Each row is a point on a landscape with many valleys, with its height.
A ball rolls from a point to whichever of its 2 nearest points has the largest drop for the distance, and stops where none of them is lower. Distance is the straight distance between rows; heights are no part of it.
K497: [130 146 145 104 184 103  93 135 125 156 118 101 131 137 123 149 106 130
 107 162]  h=6.39
K429: [134 133  59 141 145 147 165 135 145 146 122  59 122 163  73  98 104 135
 115 104]  h=5.44
K596: [ 49 130 136 179 130 167 139 160 203  62  84 173 160  83  73  99 170 111
 117 161]  h=5.20
K832: [106 108 112  95 145 115  93 113 107 172 154 124  70 125 170 156  63  87
 160 162]  h=6.48
K192: [113 149 106  94 113 137 154 104  87 133 147  92 110 165 171 128  91 141
 110  76]  h=6.11
K239: [164 140 168  81  97 142  80 109 117 102 116 173 106 127 162 132 128 187
  96 112]  h=4.51
K180: [ 33 137 154 135 150 145 110 145 185  94 122 136 131  85 147 115 145 100
 150 204]  h=2.41
K281: [ 95 145 102 102 131 145 161 126 109 161 147  72  98 170 139 111  72 132
 121 115]  h=6.29
K95: [138 141 165 113 132 116 144 136 100 143 148 203 139  86 111 117 166  72
  81 107]  h=2.76
K436: [164 167 147 149 149 115 108 148 160 120  81 169 141 134  71 115 144 158
 120 113]  h=2.08
K806: [130 110 125 158 131 106 166 126  57 134 139  50 143 135 138 138 142 140
  93 135]  h=2.56
K414: [ 41 143 187 138 149 113 131 161 132 109 144 175 156  82 161 118 156  47
 106 154]  h=2.09
K534: [190  91 105 123  89 144 136 118 161 156 127 118 110 156 111 124 114 164
 169 110]  h=2.75
K870: [ 23 182 149 142 130 145 132 155 184  82 116 161 189  99 138  90 140  93
 117 101]  h=4.74
K515: [144  81 148 180 117 123 114 162 176 135  89 159 142 145  65 137 145 164
 186 145]  h=7.41
K212: [205 140 143  97  81 146 100 106 126 110 135 164 106 110 115 111 151 178
  89 118]  h=4.19
K403: [124 132 146 110 144 109 138 115  70 138 153 174 120  99 146 133 149  92
  97 130]  h=3.19
K817: [187  78 146 111  76 134  79 113 121 127 134  73  96 127 164 144 116 189
  95 163]  h=3.53
K958: [131 165 142 142 153 121 106 142 137 122  91 116 156 158 102 120 132 149
 125 128]  h=2.77
K694: [125 137 134 190 152 128 147 162 148  95  78 187 159 109  48 103 171 115
 111 108]  h=3.46
K264: [135 121 116  57 146 117  97  79 110 147 139 146  66 135 172 135  95 124
  80 110]  h=6.16
K186: [124 132 121 186 157 120 142 136 138 113  96 146 155 129  77 129 177 132
 126 126]  h=3.91
K851: [191  77  80 150  96 136 169 113 118 113 142  48  88 131 106 114 160 165
  92 123]  h=4.29
K789: [160 123 161  92 157 107  73 144 158 177 108 101 119 128 116 144  99 138
 126 171]  h=6.52
K98: [ 72 133 167 154 135 129 150 162 140 126 141 182 179  96 118 103 169  37
 112 120]  h=1.49
K762: [134 112  82 139 102 137 174 115 114 139 141  92 119 170 141 138 102 130
 182 118]  h=6.89
K688: [ 60 149 124 115 162 142 128 132 163 124 149 137 137  98 147 118 138  79
 152 178]  h=1.93
K139: [ 94 193 121 149 143 139 132 127 151  92 114 165 179 140 125 121 123 122
 149  77]  h=5.11
K15: [145 135  51 170 150 135 177 127 160 122 101  78 133 155  71 114 141 132
 135  63]  h=5.09
K22: [141  82 127 134 131 116 105 158 133 183 128  38 106 126  97 141  68 116
 158 180]  h=2.66
K638: [139 105  93 168 104 136 151 132 142 140 128  89 150 173 111 138 112 163
 198 111]  h=7.03
K552: [ 53 148 140 157 128 146 120 155 168 103 114 153 164 138 135 120 121 119
 178 161]  h=4.57
K318: [160 111 132 106  93 134 114 116  80 137 143  62 103 146 155 138 110 189
  84 135]  h=3.17
K572: [151 165 126 159 135 125 128 135 154  95  85 200 150 115  48 104 144 141
 116  81]  h=2.81
K684: [ 98 112 147 186 134 126 166 154 111 118 136 170 173  92 108 126 202  62
 121 125]  h=2.07
K704: [132 167 158 109 132 123 136 116  98 121 131 160 155 123 157 117 149 110
  97  57]  h=5.63
K792: [132 153 137 103 101 127 113  92  94 102 128 142 138 163 193 149  95 175
 137  87]  h=5.74
K816: [129 119 152 142 101 126 122 143 135 119 118 187 129 131 105 133 118 137
 175 158]  h=4.00
K157: [219  67 129 149  76 118 120 144 165 109 112  75 108 151 117 124 167 210
 130 118]  h=4.84
K297: [181 123  78 143  81 127 161 117 121  91 141 103 123 135 127 123 178 169
 132  72]  h=4.79
K950: [162 118  92 151 105 135 184 101 107 107 140 129 142 129 133 134 172 129
 142  62]  h=4.49
K488: [102 142 118 137 194 106 128 141 108 150 143  73 143 105 113 134 145  71
  89 178]  h=6.05
K516: [132 105 120  66 125 118 100  87 117 152 143 113  60 145 177 152  64 129
 131 134]  h=6.32
K299: [ 77 185 169 112 167  94 103 162 132 119 108 189 134 129 142 118 128 122
  89 137]  h=2.99
K753: [221  73 109 137  95 120 123 120 139 124 132  77  99 121  99 116 173 186
 104 143]  h=4.61
K306: [103 113 123 136 129 105 163 125  50 145 161  61 138 113 147 139 132  87
  89 136]  h=2.92
K783: [143  94 103 117 111 133 148 107  75 140 172  76  98 121 139 137  97 118
 145 156]  h=3.58
K124: [147 103 155 157 114 104 125 137  97 111 118 121 138 131 116 153 154 166
 141 163]  h=1.57
K156: [169  92  79 131 110 138 166 106  89 144 151  75  93 121 118 115 126 157
 125 126]  h=3.95
K457: [111 144 112  68 141 130 129  84  87 150 156 136 100 125 200 137 111 108
  79  79]  h=5.99
K772: [126 102 119 185 108 144 140 149 194 113 100 168 147 148  72 123 129 138
 200 137]  h=7.29
K483: [106 197 151 113 139 123 120 128 117 105 114 183 172 126 128 125 122 122
 106  58]  h=5.40
K525: [150 149 147  99 112 119  90  93  91 102 120 147 114 129 185 139 144 167
  70 108]  h=4.75
K127: [112 119 110 121 127 141 154 111  70 149 173 115 105 117 163 148 122  91
 146 139]  h=3.90
K925: [188  63 119 135  95 118 115 151 124 170 130  46  96 131 103 126 112 177
 134 151]  h=1.66
K401: [ 76 124 124  97 173 105  93 136 140 135 148 132  77 115 181 154  83  74
 151 178]  h=6.62
K577: [ 70 181 143 122 156 156 138 137 167 115 121 143 182 109 145  96 136  71
 102 105]  h=4.47
K887: [197 113 139 125  46 139  99 122 155 109 118 114 132 147 143 124 124 214
 159  83]  h=5.31
K559: [182 125 109 121  95 136 156 101 106 100 139  93 136 137 135 116 149 166
  96  98]  h=5.06
K754: [111 168 112 107  96 136 156  98  93 116 130 125 151 150 176 142 109 144
 124  62]  h=5.94
K926: [ 77 109 127 166 138 151 131 163 186  95  95 174 149 101  78 117 158  98
 145 181]  h=4.96
K170: [164 131 138 106  69 151 112  92 123 101 120 133 121 160 172 143 107 193
 142  75]  h=5.55
K233: [195  78 159 128  57 132  75 147 155 143 127  93 118 140 156 148 124 193
 126 138]  h=3.83
K620: [ 86 167 119  78 164 141 126 107 171 140 145 186  96 134 168 108  92  87
 138 121]  h=2.88
K735: [117 156 126 118 142 130 122 130 145 141 108  85 153 172 128 138 101 167
 120 118]  h=3.18
K85: [172 103  72 162 142 129 176 118 139 125 113 114 132 138  75 119 173 136
 139  95]  h=4.72
K482: [ 90 194 153 139 121 120 130 168 131  83 109 222 166 124 114 122 106 122
 105  95]  h=5.69
K540: [ 73 178 152 138 127 137 109 151 155 103 114 174 167 145 133 136 110 130
 165 115]  h=4.82
K172: [171  81 108 122 156 133 111 119 150 176 129  90 107 126  78 125 114 116
 159 168]  h=2.73
K6: [118 110 151  81 133 115  71 105 128 153 124 156  78 157 187 164  79 139
 142 135]  h=6.46
K593: [ 81 190 112 123 153 144 152 127 149 129 125 106 174 146 151 110 122  87
 109  61]  h=4.11
K91: [111 161 106 123 145 146 149 108 127 145 142 126 142 134 149 124 111  98
 124 100]  h=3.71
K520: [208  64 105 125 118 138 124 129 159 170 119  86  97 130  89 124 122 154
 153 137]  h=2.22
K226: [108 163 145 103 193 104 113 126 108 151 135 121 122 118 136 129 145  96
  76 164]  h=6.23
K879: [ 84 126 152 144 125 141 107 149 153 124 115 189 138 127 135 137  96 108
 186 182]  h=4.31
K282: [157  88 100 122 147 105 127 122 104 156 155  83  84 105 111 132 100 109
 148 176]  h=3.20
K530: [ 38 137 159 157 127 149 136 162 172  71 111 159 185  82 111 100 167  97
 113 140]  h=4.98
K152: [ 99 112 122 161 150 146 121 144 174 125 125 140 129  92  85 118 146  89
 182 216]  h=4.69
K459: [129 135 138 160 155 130 111 133 159 140 120 142 137 131  84 135 139 111
 154 183]  h=4.41
K125: [131 116 173  81 146  80  57 131 123 151 115 157  73 132 162 164  88 144
 120 165]  h=6.59
K992: [140 113 103 123 107 139 179 106  88 132 160 121 139 115 148 128 150 101
 150  99]  h=4.20
K371: [105 130  93 153 166 134 165 142 117 151 134  47 128 154  94 114 113 118
  99 138]  h=5.70
K558: [109 144 118  88 170 128 123 107 126 151 142 146 109 130 162 131  95  94
 121 135]  h=3.30
K359: [ 55 156 129 105 161 150 127 124 166 134 160 192  97 102 159 110 110  65
 140 154]  h=2.46
K464: [136 118 132 149 131 102 121 130  79 127 124  58 145 142 132 154 137 171
 118 162]  h=2.15
K308: [183 121 105  95 112 146 124 100 131 142 130 150  97 125 124 133 124 151
 153 128]  h=3.23
K640: [ 59 166 186 120 145 100 125 181 118 114 121 193 142 107 158 131 138  84
  86 141]  h=2.57
K358: [111 134 142 173 124 127 157 154 112 109 128 198 157  95  98 129 158 102
 144 131]  h=2.36
K89: [150 130 160 127 108 108 122 129  88 103 123 167 133 115 126 140 157 160
 115 148]  h=0.88
K373: [172 132 122 121  79 140 115 102  90  85 146 108 122 118 180 127 167 175
  64 110]  h=5.02
K709: [116 150 175 135 149 128 142 146 133 129 139 189 175  91 100  89 158  53
  82  75]  h=2.16
K724: [172  94 158 111  91 130 109 129 140 132 120 194 116 127 116 138 124 164
 179 148]  h=3.69
K886: [171 131 140  86 103 131 119  98 112 121 142 196 104  97 125 108 157 137
  95 110]  h=3.86
K189: [145  85 100 178 110 134 150 133 162 118 116 133 139 163 107 142 125 134
 221 130]  h=7.16
K174: [109 120 111 123 128 153 142 123 137 156 145 104 125 160 147 144  83 129
 200 151]  h=6.76
K904: [171 132  92  83 129 137 137  80 111 154 148 123 102 122 134 114 123 112
 125 116]  h=3.64
K83: [210  78 116 156  66 121 115 137 174 106 103 108 123 147 110 129 154 201
 170  82]  h=5.07
K317: [145 152 146  78 141 126 133  97  85 144 149 125 140 117 177 120 137  94
  58  62]  h=5.82
K479: [ 84 130 107 171 184 129 159 140 124 134 131  57 157 118 107 122 158  95
  97 146]  h=5.88
K71: [145 124 166  83 102 123 126  92  72 119 148 191 102  99 163 137 166 129
  93 117]  h=3.55
K537: [154 124 126 109 111 122 115 117 120 130 112  85 131 160 143 132 101 188
 123 123]  h=2.74
K41: [165  93 131 119 130 108  94 153 117 175 122  32  99 141  88 139  83 155
 117 170]  h=2.21
K129: [ 80 130 132 125 173  96 104 130  99 147 144  94 116 122 168 154 105  96
 136 182]  h=6.75
K398: [ 70 144 139 145 149 111 132 142 103 123 147 127 154 130 174 158 132  91
 157 166]  h=6.86
K470: [162  93 107 204 140 107 153 129 148  98  85 125 122 121  64 133 189 144
 136 101]  h=4.33
K271: [ 98 126 103 115 141 152 111 132 177 163 129  80 112 152 124 130  68 106
 170 161]  h=6.61
K687: [109 143  95  93 161 139 122 127 137 177 150  73  93 139 127 120  72 108
 130 148]  h=6.45
K821: [128 139 160 128 106 115 140 145  85 102 125 206 161 100  99 135 138 125
 136 116]  h=1.75

For each start below, name the point where the ball stops.
K530 -> K688
K373 -> K98
K15 -> K436

Call two points neighbours if one is among the 2 nearest of the other. Go from one point of each pair to the other, from neighbour to neighbour, staying as low as possible. Name the highest point that can't be avoided.
K98 and K925 -> K127
K98 and K89 -> K358
K436 and K537 -> K735
